Points, in no order, along strands that fork, close into loops and pass close to each other.
Two points are linked if the straight distance between their rows is under 36.6. Some points are linked to none.
K699: [  7  54  12 -15  18  10   8   8]
K397: [ 43   2  18  -4  31  -8 -15   9]
K586: [  1 -65 -15  27 -16 -12 -12 -13]
K350: [-17  43   9  -5 -60 -24  15 -21]
K27: [  3  17 -19  16 -12   8   1 -11]
K109: [ 39  -7  27 -16   8 -36  -6   5]
K116: [ 37 -44  12  16  37  26 -31  17]
K630: [ 17  31   3   9  21  16 -12  -7]
K649: [14 -5 -9 14 -8 -5 -5 -7]
K253: [  3   7  18  10  16 -42 -23 -66]
K197: [-18  16  27  -2 -31 -57  -1 -59]
K257: [-17  53  -6   1 -50  -8  17  -8]
K535: [ -6  34  -7 -29  47  46  13  20]
K725: [-12 -47 -19  21  -7  50  -5  45]
K494: [  6  -4  29  -6  -9 -57  -8 -47]
K51: [-28  61 -14 -28   8  31  28  15]
K237: [18 35  9 -9 23  7  1 12]
K191: [  6 -14  39 -19 -35 -65   7 -20]
K660: [-18 -41 -25  18 -50 -42  15 -16]
K563: [ -1 -41 -14  33  -7  31 -26   3]
K650: [-23  38  -2   6 -52 -38   0 -54]
K31: [14  0  2 -9 44 33  5 33]
K17: [ -1  -4  26   3   4 -56 -16 -59]
K412: [-30 -26 -31  -3   3  51  21  52]
K492: [-15 -28   6   7 -35 -63   6 -33]
K405: [ 28 -67   8  21  17   2 -35  -7]
K415: [-21  44 -37  27  -7  45   0  -6]
K29: [-12  19  29 -11 -52 -50   8 -41]
K71: [-18 -43 -24  10  -6  46  10  50]
K277: [-17   6 -15 -37  25  28  31  45]
K842: [ 10 -10   2 -31  37  13  22  53]
K249: [ -6  44 -18  12 -15  12   8  -5]
K404: [ 22  -7  -2  14   7  -4 -15 -13]
K709: [-16 -39  -7  10 -36 -54   6 -28]
K933: [ 13 -60   7  12  27  46 -33  45]
K874: [ 25 -10  16 -25  41   6  14  48]
K768: [ 14 -88   9  26  13  -3 -41 -11]
K970: [-28  59 -13  -3 -44   8  24   8]
K881: [ -9 -70 -20  29 -30 -10  -9  -7]
K876: [-32  21  12  15 -24 -54  -4 -76]
K174: [-11  57 -17   1 -12  19  10   2]
K995: [-12 -62 -29  24 -41 -26   7  -3]
K992: [ -3  37 -23  25  10  50 -12  -9]
K108: [ 39 -59  16  17  29   8 -35   4]
K534: [ 27  11  39 -19 -10 -46  -9 -21]
K956: [-33  56 -13 -13 -33  12  34  20]
K499: [  6  16  -2 -16  43  34   8  28]
K741: [-26  33  -2  17 -34 -37  -8 -69]
K333: [ -6 -15  -7 -32  30  18  32  58]
K338: [ 34 -24  10   3  39  20 -16  27]
K643: [ 40 -22  30  -7  23 -46 -18 -25]
K411: [ 27 -16  42 -13  19 -62 -18 -41]
K887: [ 30 -15  26 -16  -9 -42   3   8]
K285: [ 38   7  23 -18  29  -9  -1  22]
K595: [ 23   5  42 -17   0 -51 -13 -38]
K587: [ 24  10  24 -27  25  -8  13  40]
K882: [-22 -51 -20  33 -18  50 -29  35]
K143: [-33  43 -21 -14 -22  20  39  28]
K657: [ 28  -8   3  17  25   8 -24 -12]
K919: [-39  35 -30 -23 -11  31  40  28]
K568: [-25  15 -29  15  12  74  -6  13]
K978: [-32  61 -39  16  -8  45  15  -4]
K969: [  8  36 -11  16  16  33 -12 -10]
K522: [ 22 -27  34 -19 -17 -61   2  -6]
K436: [ 49 -22  29  -8  23 -37 -17  -2]
K602: [  0 -86  -2  28  -3 -11 -27 -17]
K356: [-30  -3 -35  -9   6  47  31  41]
K118: [-17 -65 -23  36 -26  41 -31  23]
K45: [-29  55 -27  -2   2  33  20  12]
K659: [-13  27  12  -6 -56 -37  10 -23]
K638: [-17  26 -13 -50  38  39  25  32]
K97: [-12  55  -2 -21  18  22  17  14]
K378: [ 16   2  14  17  26 -26 -32 -61]
K110: [-36  15 -34 -18  -2  37  34  37]
K482: [ -3 -12  18  -6 -44 -60   8 -25]
K766: [-14  38 -17 -14  44  63   4  11]
K889: [ 28 -14   8  -6  46  27  -6  30]

A piece is two or more points that can be reached from each other along the links. Count, over all rows, the pieces, the separate loops (a circle has one, a figure eight two, a Y none), the forks (points with three links) and the tips (points with one).
pieces | 3
loops | 1
forks | 3
tips | 7

A fork is a point with three links, a tip a point with one. Leave the first point through the second and follow the links. Name the first fork or tip that comes.
K116; K338 | K535
K842; K874 | K397
K174; K249 | K657
K659; K29 | K650
K110; K356 | K118
K699; K97 | K45
K109; K436 | K595
K494; K17 | K378
